Points on a hilly landscape, in no order, each with its height.
From any point a ball takes the steepest step (drop divided by distance) to one of its 4 nearest points. It stops when none of these is lower. Distance is the straight distance between rows; heights are no part of it.
rodus height 515: [ 15   0  -5  -3  13   7 -17 -10   4  11  -3   4   6   8  11   4  -7  -4
  -8   5   1  -3]
fufel height 223: [ -5 -16   8  -8   1  -2   3  13  -6   0  18 -11   6  -9  -7  -9  12   7
   7   3   3  -4]
lato height 162: [ 19  -1   2  12  -3  -4  -5   2  22  -5  -1  -4   6  21   0  12   3 -12
   2  11  -1  13]
visak height 381: [-25  -3   6  -4   3 -25   5  10  10   3  -1 -22   5  -8  -5   1  -3  -8
  17   9 -13  -6]
feza height 560: [-20  -1  14   3   3 -26  15  11   5  -4   9 -29  11 -21 -16  -9  -1  -2
  12   7  -4 -23]
bev height 505: [ 10   9   4   4  -1  -5   9   1  19   0  12  -4  12   9  -3  12 -11   2
   7  12   6  11]
lele height 424: [  3   5 -10  -9   0  18   5   2 -10   0 -19  25  -5 -11  10  -8  11   4
 -13 -10   1   0]
volef height 127: [ 14  17   6  -2   1 -22   7  -6   5  -1  15 -19  10  10  -2  25   1 -16
   0  12   8  19]
zefe height 263: [ -1   7   6   1   9 -17  14  11   6   5  16  -5  13   6  -4  26  -6  -8
   8  15   1  10]
Divam height 233: [  0  -7  10  -8  -7  -5   0  10   3   0  12 -13  -2   3 -14  -5  -8   9
   4  -4  -2   5]
Kab height 448: [-11  -2   3  -9  14 -23   7   8  10  13   6 -17   4  -8  -7  10  -4 -11
  12  10 -13   6]
Pumu height 369: [ -4   0   4  -8  16 -16   9   7  10  15  12  -7   9  -7  -6  17  -8  -6
   7  10  -7   6]
femo height 304: [-10 -13  -6  -2   5 -11  10  15   2  -4   8 -15  -3 -17  -3 -19  21  13
  15   1  -8   0]
lare height 467: [ -2  -3  -7  -4  -4  18  -4   0 -14  -4 -16  20  -7  -6   6   6  10  -6
  -3  -2   7  -9]
muf height 574: [  3  -3   0   7   1  16  -2  -8  -6  -6 -10   8 -10   0   4  -3  11   1
   9   1   3 -16]
divu height 374: [ -9   3  -3  -1   0  13  10   8 -11   5 -22  18 -18  -5  15 -12   8   4
  -4  -8  -6  -3]
rilan height 206: [ -8  -5  -1 -22   8 -14   3  12   7   0  11 -11   1  -1  -9   2  -6   3
  10   1  -7   5]
bifoz height 313: [  5   0  11   2  -4  -2   2   1  13   7  11 -12   1  -2 -13  -2  -9   6
  -3  -2  -1  12]
ver height 468: [  3   6  -9  14 -21  21 -16  -9  -1 -12 -10  37  -7   4   1  -4   6   6
 -12 -13  18   2]
kevof height 176: [ -6 -13   6 -14  -1  -2   1  13   1  -5  17  -9   4  -2 -12  -4   3   9
   8   0  -1  -1]
rup height 255: [-23   4  -5  -5   8 -15  11   9   5  -6  10 -18   5 -17  -2 -18  13   7
  11  11  -5  -9]
nif height 504: [ 21   3  -9   2   7  -1 -15   3   3   9  -6   7   5  24   8  16 -12  -6
  -9   5   7   0]
kolis height 415: [  7   3  -8   6 -13  21  -7  -1  -5  -2 -12  35  -6  -6  -1 -14   9  10
 -19 -23   4   4]
goru height 209: [ -7 -13  10  -7  -3   1   2  15  -4  -2  15  -8   6  -4 -12  -4   6   7
   8   1   4  -3]
vifad height 482: [ 27   8  -3   9  -2   2 -16  -7   3   2   0  14   7  15   8  21 -14   2
  -8 -15  10  -4]
badon height 244: [  4   2   4 -10   4  -9   4   4  13   7  17 -11   0  -4 -12   1 -11   5
   3   0  -3  12]
tum height 283: [-20  -1  -2 -12  12 -12   7  10   7  -7  17 -12   6 -13  -4 -11  11   6
  16   8  -1  -9]
nobuv height 204: [ 11  13  13   2   3 -27   5  -2   2   1  16 -20   7   6  -6  28   1 -21
   6   5   7  15]
lipo height 453: [-17  -4   5  -3   7 -29   9   6  14   6   0 -24   5 -11  -8   4  -3 -11
  13   9 -16  -3]
Luta height 343: [  3   0  14   5  -8  -1  -1  -2   6   7   4 -17  -2   0 -10  -4  -7   2
  -4  -1  -2   9]
bov height 451: [ -4  -5  -1  14  -1   5  17  -3 -13  -1  -9   6 -20   0  -2 -16   2  12
  -1  -5  -8  -9]
Kever height 360: [ -5  -3  -9 -10 -10  27   4  11  -6  -8 -20  27 -11  -1  14 -18   4  15
  -4 -24 -10   0]
gef height 718: [ 15   8  12   0  20 -30  -2  -6   6   1  27 -22   8   7 -11  23  -2 -19
  16   5   4   5]
pimog height 420: [ -3  -3  -3  13   0   6  19  -6 -11   1  -6   5 -18  -2  -2 -21   6  12
  -2  -3  -7  -8]
Natur height 535: [ 11   1  -4  -2  13   7 -14 -12   7  12  -6  -3   2   9  10   2  -3  -4
  -8   8   0   0]
bib height 462: [ 9 -1 12 10  3  6 -6 -4 18 13 -4 -7 12  9  3  4  0 -2 -2 14  1  7]
fup height 433: [  0   3  -8  -6 -12  17  -6   3 -18  -7 -13  26  -3  -3   4  11   5  -3
 -14  -6  10  -4]
Les height 299: [  9  -9  -4  -5  -1  11 -13  -8 -11  -9 -10   5 -13   3   4   7   3  -6
   2 -11   1  -7]
disa height 466: [  6  -2  -8   0 -14  23  -5   5  -9  -1 -15  31  -9  -3   0 -17   9  12
 -19 -29  -4   5]
barin height 408: [  0  11 -12  -2 -15  15 -15 -11 -12 -11  -7  21 -11   0   5   8  -4  -3
 -19 -12  10   5]
misog height 629: [-11  -6  14  -1   5 -32  15  15   4  -9  13 -29  14 -17 -18  -7 -13   1
  16   7  -8 -27]
Viti height 357: [ 12   6   4   5  -8   9 -19 -16  -7   4  -5  11   1  -3  10  17  -9  -8
 -17 -22   7   0]
sufa height 213: [ -5 -12  11  -7  -6   0   1  12  -4  -1  14 -11   5   1 -14  -3   1   6
   4   0   2  -3]
Zuli height 405: [-23   3   3   1  -1  19  10   8 -11   1 -24  15 -16  -4  16 -16  -2  12
  -2  -6 -10 -10]
zupez height 376: [ -7   0 -10 -14  -3  26   6  11  -7  -6 -20  22 -14  -3  18 -17   0  13
  -2 -16  -7  -3]
Nos height 160: [ 22  -3  -1  10   1  -5 -14   7  10   7  -4   1   3  23   3  14  -1 -16
  -6  12   4   9]
Fim height 359: [ -8 -10   0   9  -2   4  23   6 -12  -3  -5   9 -13   0  -3 -17  -6  18
  -4  -5 -13 -12]
vepo height 281: [ 13  -8  -5  -5   4  10 -16  -6  -6  -6  -9   0 -12   5   5   6  -1  -6
  -1 -10  -1  -7]
Muma height 484: [  5   0 -15   6 -11  19 -29 -28   7  -5  -5  28  -5   2  19  -7  -3  -7
 -11 -18  17  16]
Lat height 349: [-27   0   1 -17   5 -17   2  12  10  -2   6 -17   7  -6  -4  -3   2  -1
  17  13  -8 -10]
Met height 399: [  5  11   0   9 -14   9 -23 -21  -4   5  -6  16   6  -3  16  12  -9  -5
 -21 -16  11   4]
nudi height 368: [  6  11  -2   1 -10  10 -20 -17 -11   2  -7  13  -1  -5  10  12  -8  -9
 -19 -16   7   5]
farat height 434: [13  2 10 11 -1  1 -3  1 22  2 -1 -2 11 17 -2  6 -2 -2  3 11  1  9]
mabu height 533: [  9  -3   2   7  18 -29   4   6   5  -4  21 -20   8  14 -12  26  -1 -20
  20   8  -8   2]
solit height 452: [ -1   9 -15   7 -23  16 -19 -12  -6 -15  -8  31 -10   6   2  -4   2   6
 -12 -13  16   6]
Febu height 458: [ -6  -1   4   0  -5   7   3  -1 -15  -1   6  -7   4   3  -5  -8   1  10
  -5   9   7  -6]
Zimeb height 329: [ -5 -18  -3  -2   5  -9  14  14  -3  -1   7 -11  -1 -16  -3 -16  23   9
  11   2  -2   2]
Tib height 428: [  9  -1   6   8   5   6 -13  -6  11  14  -9  -6  10  12   5   4  -2  -6
  -6  11  -1   5]
mut height 546: [ 9  1 12 10 -1  4 -3 -5 20  8  1 -7 11  8 -1  0 -3  1  1  9  3  8]
vaf height 312: [ 11  -3   2   8   7   4 -12   0  10  12  -8   3  12  17   7   8  -3  -8
  -3  13   1   4]
kizo height 439: [  1  10 -14   5 -16  15 -25 -25   1  -9  -6  22 -10   2  14  -3  -3  -2
 -15 -14  15  15]
Rez height 166: [-28   6   2  -3   6 -23  14  10   3  -4   9 -25   8 -22  -6 -16   8   1
   7  10  -5 -11]
Gife height 407: [  3   8 -11  -2 -12  20  -5  -4  -8  -6  -8  36  -2  -3   0  -4   5   8
 -17 -10  11  -4]
suz height 436: [-18  -6   6  11  -3  10  16   6 -13   0 -13  13 -17   0   6 -18  -2  12
  -1  -8 -10 -13]
bezop height 450: [  8  -2  -8  -6   5  10 -13  -9  -1  -5  -8  -9 -11   9   6  -4  -2  -1
   1  -1  -2  -3]
Rofaf height 519: [ -4  -3   0   8   8 -31  14   0  19   5   4 -27   8 -11 -12   3  -5  -9
  20  10 -18  -7]
far height 442: [ -7  -6   4   3  16 -23  11   4  14  14   7 -13  10 -11  -6  12  -1 -12
  13  11 -15   0]
nof height 90: [ 16  19   2  -4  -3 -19   3  -8  13  -7  12 -15  11  13  -1  16   2 -14
  -3  16   7  19]
Vana height 267: [ -6 -13  -1  -2  -1  -2  17   9 -18   7   6  -6   3 -10 -10 -14   9  12
  -8   7   1   1]
Rogi height 421: [ -3  -7  -2  11  16 -22  12  -1  17   0  14 -19  19  -1 -10  13   0 -10
  23  17 -14  -8]
gub height 550: [ -6   2   1   2  -3   9   2  -6 -12  -2   1  -8   0   9  -3 -11   0   8
  -1  12   5  -8]
gipa height 358: [ -4  -1   8   2  -7   1  -5  -3  -4   6  -2 -17  -3   9  -6  -6  -5   4
  -3   4   0   6]
rase height 377: [  1   7  -5   0 -12   9 -17  -9 -16  -1  -7  10  -8  -4   6  11  -8  -8
 -19 -15   7   6]
teza height 220: [ 18  -4  -2  -3   5  10 -18 -10  -5   1  -6   6  -8   0   5  10  -5  -9
  -8 -18  -1  -4]
mabe height 388: [  2   1  -4  -4   3   7 -10 -12  -5  -1  -7 -11  -8  11   4  -5  -5   1
  -3   7   0  -1]
zomel height 446: [  4   2  -2  -4   5   8 -12 -13  -1   5  -9 -11  -4   9   6  -6  -4  -3
  -8   5  -4   4]
Gaz height 158: [ -5 -21  -7  -7   0  -5  22  17 -18   6  -2  -3  -2  -7  -4 -15   5  17
  -2   5  -5   3]
Mizo height 157: [ 19  -3   2  12  -3  -2 -10   4  20   1  -2  -2   8  24   2  12   4 -14
  -1  11   2  11]
nusol height 147: [ 19  -3  -4  -3   9  10 -19 -13   1   5  -2   7  -3  -1   8   7  -7  -4
  -6 -11   0  -5]
Puz height 459: [  0   3 -13   7 -21  17 -23 -15  -2 -15  -9  28 -15   4   5  -6  -1   1
  -9 -15  17   8]
nive height 210: [ 15  -2   3  13   0   0 -10   4  15   6  -6   2   9  22   5  12   0 -11
  -3  15   1   8]
fiv height 481: [ 11  -1  -6  -8  10   9 -15 -16   0   1  -7  -4  -6   9   6  -3  -5  -6
  -3   0  -3  -1]
kaz height 443: [-19  -2   7  10  -3  11  12   8 -10   2 -17  13 -19  -1  13 -17  -1  10
  -4  -7  -8 -12]
nuvit height 143: [ -5   2  -3   1  -4   8  -4  -9  -7  -5  -5 -11  -6  13  -2 -10  -4   6
   0   8   1  -3]
sev height 465: [ -1   1  -8  -6  -2  20   0   0 -18  -3 -14  23  -3  -9   7   5  11  -2
  -8  -6   8  -7]
bif height 367: [ -5   4 -10 -10  -2  16   5   8 -11   0 -24  21 -15  -5  15 -13   8  10
  -4 -12  -5  -1]
bagub height 298: [-22  -6   3 -17   8 -19   5  10  11   0   3 -15   4  -5  -3   0  -1  -3
  15  11 -12   1]
Fofiz height 191: [  5  16   4  -2   2 -13  13   9   8   0  13  -4  13  11  -3  20  -9  -4
   6  12   5  13]
desu height 316: [11  0  8 12  2  4 -9  0 16  6 -3 -1  8 15  2  8 -1 -7 -3 14  3  7]
Sofo height 440: [11  7 10  7 -1 -2  5 -2 20  6 12 -6 11  2 -6  5 -8  7  3  6  4  8]
kunaz height 333: [  6 -10  -2  -6  -5  15 -15  -2 -13  -6 -11  10 -11   0   4  12   3  -9
  -3 -12   5  -7]
seke height 254: [ -7 -15  -9  -3   1  -2  23  13 -20   0  -4   2  -7  -2  -6 -17  -1  18
  -5   2  -6  -3]
budel height 318: [  3   5   2 -12  11 -13   6   7  11  11  16  -5   5  -7  -9   8  -9   0
   2   5  -8  11]
nozur height 409: [-13   1   3  11  -2  11  11   5 -10   2 -22  10 -23  -4  10 -15   3   8
   0  -8  -9  -7]
seli height 567: [  0   8  -8   3 -10  13 -26 -29   5   1  -8  31   7  10  25   7  -7  -4
 -13  -8  15  13]
piga height 390: [ -6  -9  -4  -7 -11  35  -2  13  -8  -7 -19  26 -10  -5  11 -18   5  17
  -7 -26  -8   0]
nonup height 265: [ -7  -7  12  -3 -12   4   3   9 -10   2  11 -11   4   3 -12  -4  -1   8
   0   5   6   0]
Sula height 383: [ -8   0   7   1  -9   5  -4   0  -9   0   1 -13  -1   7  -7  -6  -4   7
  -3   7   4   3]
zof height 259: [-29   5   5  -4   3 -21  12  11   5  -4   8 -23  12 -20  -4 -11   8  -2
  12  10  -5 -17]
Bukup height 398: [ -9  -5  -1 -11  -5  36   3  10  -5  -7 -15  21 -11  -9  19 -20   4  19
   0 -20  -5  -9]
Pim height 278: [-16  -2  -4  -9   9 -10   9   9   6  -9  14 -16   5 -18   0 -16  18   7
  15   4  -3  -8]
neso height 429: [ -1  -1   0  14   2  11  13  -6 -10   2 -12  10 -19  -6   3 -14  11   4
   2  -4  -5  -9]
zovo height 243: [ -7 -16  -2  -6   1  -5  17  14 -17   6   3  -8  -1 -10  -6 -14  11  10
  -3   4  -2   3]
dupi height 248: [ -7 -13   9  -2  -4   3   5  12 -11   4  13  -8   6  -4 -12  -5   6   8
   0   4   5  -2]
maka height 801: [ -2   2  -3   5   2  13   6 -11 -10  -6  -1  -1  -6   3   0 -14   5   9
   4   6   3 -14]
satis height 328: [ -3  -1   5   5  14 -20   8   9   9   6  16  -8  12   0  -7  26  -2 -13
  14  13  -3   2]
Robaf height 291: [ -1   8   6  -5  12 -10  11   9   9   9  15  -5  15  -3  -6  19  -9  -4
   9  13   1   9]
bese height 222: [  3  10   8   2   4 -21  12   9   4   0  15 -13   9   9  -4  30  -7 -14
   8  10   4  14]
Kazo height 311: [-11 -12   3 -13   6  -5   4  13   5  -6  20 -10   6 -11  -6  -8  10   6
  17   4  -1  -6]
zizo height 380: [  1   3  -8  -7 -13  14 -15  -4 -17  -7 -11  15 -10  -2   4  13  -1  -8
 -13 -12   7   0]
lev height 372: [ 9  4 15  6 -1 -2  4 -3 20  8 11 -9  6  1 -9  0 -9  6  0  0 -2 10]
risoz height 444: [-23   0  14   0  -1 -25  12  10   9  -3   4 -25  10 -13 -11  -4  -7  -2
  14   9  -7 -19]
Roful height 438: [ 19   1  -6  -2  13   7 -17  -6   5   8  -1  10   7   9  10  12  -9  -1
  -8  -4   4  -7]
mam height 314: [-11 -14  -3  -6   8  -7  10  11   4  -4  15 -11   2 -15  -2 -17  17   7
  13   2  -2  -3]
dit height 305: [ 22   3  -1   3   5   7 -18 -10   2   7   0  12   5   6   8  12 -13  -3
  -8 -16   6  -8]
vogen height 441: [ -1  10 -14   3 -18  14 -17 -12  -7 -15  -7  27 -10   3   2   0  -4   3
 -12 -13  13   6]
kupa height 480: [12  6 10 10 -5  2  3 -4 22  5  5 -5 12  8 -4  4 -5  2  3  7  1 11]
gat height 362: [ -4   2 -10  -9  -2  17  10   6 -11  -1 -23  22 -14  -4  15 -14   7   5
  -8 -15  -7   1]
sis height 411: [  2  -1  -5  10   3   6  18  -5 -13   0   0   3 -11  -1  -4 -18   6  14
  -5   2  -3  -8]
bir height 257: [ -6 -17   5  -6   2   0  10  14 -10   5  13  -9   4 -13  -8  -9  15   7
   2   5   4   0]
Lof height 406: [  0   0   2   2  -5   4  -9  -7  -4   4  -5 -16  -3  12  -1  -7  -5   1
  -5   8  -1   5]
Gigeb height 514: [  4  10   0  11 -15   6 -23 -22   3   3 -10  21  11   8  20  17  -8  -5
 -11 -12  10   5]
muva height 138: [  8  16   3  -1  -1 -18  11   3   9  -5  12 -11   8  12  -4  22  -7  -9
   5  14   7  17]
kagu height 569: [ -3   2  -2   6   3   8  11 -10 -15   0   5  -2  -3   1  -4 -16   5  11
  -3   9   4 -10]
Zepeb height 371: [ -6   4  -7  -4   1  15  10   3 -12   5 -23  19 -15  -8  13 -12  14   1
  -5  -8  -6  -1]
lepul height 427: [ -1   9 -14  -2 -17  15 -11  -6 -11 -13  -8  30  -8   1   1   3  -2   2
 -14  -8  12   0]
Ril height 393: [ -5  -7   2   8  17 -23   8   2  17   8  10 -18  13  -6  -6  16   0 -14
  19  14 -15  -3]
Ribod height 373: [-25   1  11  -3   2 -24  11  10   7  -3   6 -25  13 -14  -9  -8  -1  -2
  12   8  -6 -21]
Vepud height 315: [ -9 -23  -2  -2   2  -8  17  17 -12   4   0  -9  -2 -12  -5 -14  17  14
   9   3  -4   3]
gefo height 570: [  2  -2   0   7   3  16   3  -7 -11  -3 -13   9  -9  -5   5  -5  15  -2
   7   1   4 -13]
vatob height 319: [  6   5 -11  -7  -6  21  -3   0 -12  -3 -12  36  -3  -8   4  -4   8   5
 -16 -13   7  -1]
Feg height 303: [  9   3 -11  -1  -9  22   0   0  -7  -3 -12  36  -5  -8  -2 -13   9  11
 -20 -21   2   4]
zuku height 301: [  5  -3  -8  -7  -8  22   4   9  -7  -6 -20  30 -12  -5   8 -17   7  11
 -13 -26  -7   5]
bak height 486: [ -1   1  -5   0   2  12  -6 -10  -6  -8  -7  -4 -10  11   2  -6   2   4
   8   5   3  -9]
lol height 345: [  1   1 -12 -13  -5  22   4   7  -8  -4 -19  27 -11  -5  12 -14   6   8
  -9 -21  -7   4]
Pegi height 404: [ 11   8   4   9  -9   7 -21 -17   1   6  -7  13   5  -1  14  17 -11  -6
 -14 -17   9   2]
fumu height 317: [-14  -4  -1 -17  12 -20   4  12   7   7   7 -10   1  -6  -7   4  -6  -3
  10   6 -11   6]
gobis height 738: [ -1  -1  -1   7   3  16   1 -11  -7  -9  -6   2  -7   2   2  -8   8   5
   9   7   5 -16]
Datos height 103: [ 13  17   1   0  -1 -20   8  -2  11  -5  11 -14   8  14  -2  18  -4 -10
   0  15   5  24]
lezik height 683: [ 13  -1   5   3  19 -34   0   0   3  -3  25 -22   5  13 -12  24  -1 -20
  17   8  -6   5]
kero height 308: [ 12  -2   3  -1  -5  10 -19 -11  -7   4  -6   9  -7  -6   8  14  -5 -10
 -13 -20   5   0]
penud height 361: [ -6  -3  -2   2  -1   5  11   3 -18   4   8  -4   5  -3  -9 -14   5  11
  -7   8   5  -7]
Kapaz height 537: [-13  -4  11   1   1 -31  14  12   8  -7   6 -28  10 -11 -18  -5 -14   1
  19   9 -10 -22]
gep height 280: [ -3  -4  12   0 -11  -2  -2   7  -2   4   5 -16  -1   7 -12  -3  -6   7
  -1  -1   1   5]
navo height 262: [ 13 -10  -4  -4   2  11 -16  -9  -5  -3  -7  -1 -11   2   6   7  -4  -8
  -3 -12  -1  -4]
vur height 110: [14 10  1  6 -4 -8  5 -2 20 -9  9 -7  7 18 -3 14 -2 -8  2 14  4 18]
Gof height 375: [  6  -4  -6  -1   1  15  -9  -7  -7 -11  -8   1 -11   7   3   0   2  -3
   6   1   2 -10]
mot height 403: [  2  13  -8   2 -13  10 -20 -25  -6  -5  -6  16  -3  -4  15   4  -7  -5
 -21 -13  11  13]
Fis height 579: [-18  -1  15   3   0 -26  13  11   3  -5  10 -27  13 -18 -14  -7  -8   2
  15   9  -6 -27]
variv height 180: [ -1  -4   4 -15   1  -9   3  11   8   0  16 -11  -2  -3 -15   0  -8   5
   7  -3  -5   6]
zuga height 125: [ -7  -8   4 -16   2  -8   1  12   7  -4  17 -10   2   0 -11  -3  -4   5
  13   0  -4   1]
dipa height 350: [  9   6  -2   4 -10   8 -19 -13  -8   2  -6  10   0  -6   9  15  -7  -8
 -20 -18   8   4]
Dob height 793: [-17  -2  13   1   7 -24  15  16   0  -7  13 -29  13 -23 -13 -13  -1  -1
   8   8  -5 -26]
mil height 347: [  7  -4  -2  -2  -9  11 -17  -4 -13  -3  -7   6 -11  -4   5  14  -1 -10
 -10 -15   4  -3]
Tep height 326: [ -5   0   1 -15   9 -14   5   7  12   8  14  -9   1  -6 -11   5  -9  -1
   6   4  -9  12]
nani height 449: [  3  -4  -3   8  18 -28   8   6  11  -6  17 -19  16  11  -9  20  -1 -14
  24  15 -13  -4]
rumu height 425: [ -1  11 -15   2 -17  14 -21 -17  -6 -12  -7  23 -13   0   7  -2  -5   0
 -15 -13  13  10]
Gomu height 341: [-29   1   4  -9   2 -21   5   9   7  -1   3 -21   9 -10  -6  -7   3  -3
  15  14  -8 -11]
koz height 387: [ -5   2   1   8   2  11   9   1 -10   3 -21  12 -18  -8  11 -12  13   1
   1  -8  -3  -6]
sado height 348: [ -4  -5  -5   6   0   2  21  -1 -17   3   0   2  -9  -1  -8 -19   2  15
  -4   4  -3  -6]
metuz height 461: [ 13   7   3  14 -13   5 -18 -13   3   3  -8  16  11   9  15  20 -10  -4
 -10 -18  10  -1]
tadup height 476: [  0  -7   1   3   0  17  -5  -4  -9  -5 -13  10  -9   2   4   3  10  -4
   4  -1   4 -13]
Big height 435: [-13  -3   3  15  -1   8  16   4 -11   2 -14  13 -21  -1   5 -18   1  11
   0  -7 -10 -10]
gasim height 516: [  7   0   5   2   4   5 -12 -10   8  15  -8  -8   8  10   7  -3  -2  -2
  -7  15  -1   4]
simab height 365: [ -7  -6   5  -2  -5   7   5   4 -17   5   9  -6   6   0  -8  -8   4  11
  -7  10   7  -8]
Geru height 711: [-17  -3  15   2   1 -27  18  13   4  -6  13 -27  13 -21 -16 -11  -5   0
  11   6  -5 -26]
Valiv height 456: [-17  -4   7   1   2 -29  10   5  13   0  -1 -26   4  -8 -12   1  -9  -4
  18   8 -17 -10]
zun height 224: [-16  -7   0 -22   6 -15   2  12   9  -3  10 -14   1  -3  -5   1  -1   0
  15   6  -7   4]
mifas height 418: [ 23   5  -7   5   4   3 -17  -6   4   6  -2  15   6  17   9  17 -13   0
  -7 -11   7  -9]
voz height 401: [ -1   2  -3  -6   0  17   5  -1 -13   7 -19  18  -7  -9  11  -3  17  -3
  -5  -6   4  -7]
Nedu height 445: [ -7  -6   4   7  15 -26  13  -1  18   7   6 -22  11 -12 -10   8   0 -12
  17  11 -18  -3]
Kebor height 126: [ 23   1  -1  10  -1  -7 -11   1  18   0   2  -3   4  21   0  11   5 -19
  -2  12   0  15]
firuf height 242: [ -5 -13 -10  -3   1  -4  23  11 -19   6   2  -1  -4  -3  -6 -19   2  15
  -8   4  -2   0]
lomuk height 447: [  0   2   7   1   1   2  -8  -9   3  10  -6 -16  -1   9   1  -8  -6  -2
  -7   6  -2   8]
vazeg height 437: [  8   1  14   9  -2   3  -4  -5  12  11  -2 -14   5   3  -4  -2  -3   3
  -5   5  -1  11]
vud height 517: [ 15   1  -5  -1  15   9 -17  -5   6  12  -5   6  10  13  10   8  -9  -5
  -7   6   2  -4]
tevug height 423: [  2  12 -11   3 -12  14 -24 -29   0  -5  -4  22  -4   1  19   0  -7  -5
 -17 -13  13  16]
Sulal height 294: [  3  12   5  -3   9  -8  12   6  14   8  18  -3  13  -1  -6  13 -12   0
   5   9   1   9]
fot height 545: [  7  -2  -9   2  -7  18 -31 -29  10  -3  -2  33   2  11  25   1  -5  -8
  -7 -12  16  14]
nar height 457: [  3   5 -11  11 -17  22  -8  -5  -5  -7 -10  38  -4  -5  -1 -12   8  11
 -14 -17  14   0]
Mifa height 302: [ -2 -13  -8   3  -1   2  24   5 -17  -1  -1   5  -9   0  -7 -19  -1  18
  -5   1  -9  -4]
putu height 245: [  2  11   3  -1   7 -10  11   9  11   4  16  -4  14   3  -5  21  -9  -3
   6  13   3  10]
sino height 89: [ 24   6   0   6  -3 -12  -2 -10  17  -9   9  -7   3  20  -2  10   4 -15
  -1  14   3  17]
Tona height 63: [ 17  13  -2   1  -2 -13   0 -10  17  -9  12 -11   6  16  -2  13   2 -17
  -3  17   4  20]
tovip height 847: [ 16   8   9  -1  24 -32  -4 -10   7   5  28 -24  13   8 -12  21  -5 -19
  16  10   3   3]
vazim height 426: [ 10   4   8   5  12 -29   6   4   2  -2  18 -19   3   9 -10  29  -2 -21
  14   5   1   8]
tetof height 107: [  7   3 -13  -9  -7  19   1   1  -5  -2 -13  32  -8  -7   2 -13  10   7
 -15 -20   0   4]
Livi height 382: [-14   3  -2  -2  -1  17  12  10 -12   2 -23  18 -17  -3  18 -16   2   9
  -2  -8  -7  -3]
moz height 295: [-13  -8  -2 -13  10  -7   6  12   6  -7  15 -12   5 -13  -4 -14  16   7
  17   6  -4  -5]
Gero height 541: [  2   2  -3  13   4  11  10 -11  -9   0  -6   6 -13  -3   0 -15  13   7
   5  -1   1 -13]
tobor height 250: [ 16  -1   2   2   2  10 -20 -12  -5   3  -4   8  -2  -3   5  12 -11  -5
 -12 -19   1  -4]
bolig height 161: [  7  15   5  -2   3 -22   9   7   2  -4  12 -14   7  13  -3  27  -5 -13
   5  13   7  15]
tize height 391: [  2  14 -11  -1 -15  10 -20 -20 -10  -3  -5  15  -4  -2  10   4  -6  -6
 -20 -15  12  10]
bil height 282: [-18  -4  -8  -5   8 -15  11  11   6  -5  12 -16  -1 -18  -3 -20  19  11
  17   6  -7  -2]

Two balls start at each pair of points below. Name the first point that both come to, or write -.
gasim, nif -> Kebor
vud, Pegi -> -
suz, Big -> -
gefo, koz -> -
Gero, nozur -> koz
Zimeb, simab -> kevof

Where does a ball stop that starts at each point below?
satis -> Tona
bov -> Gaz
maka -> Gaz
fup -> nusol
muf -> nusol
Pumu -> Tona
kaz -> tetof
Febu -> zuga
Sulal -> Tona
lev -> zuga
misog -> Rez
sev -> tetof
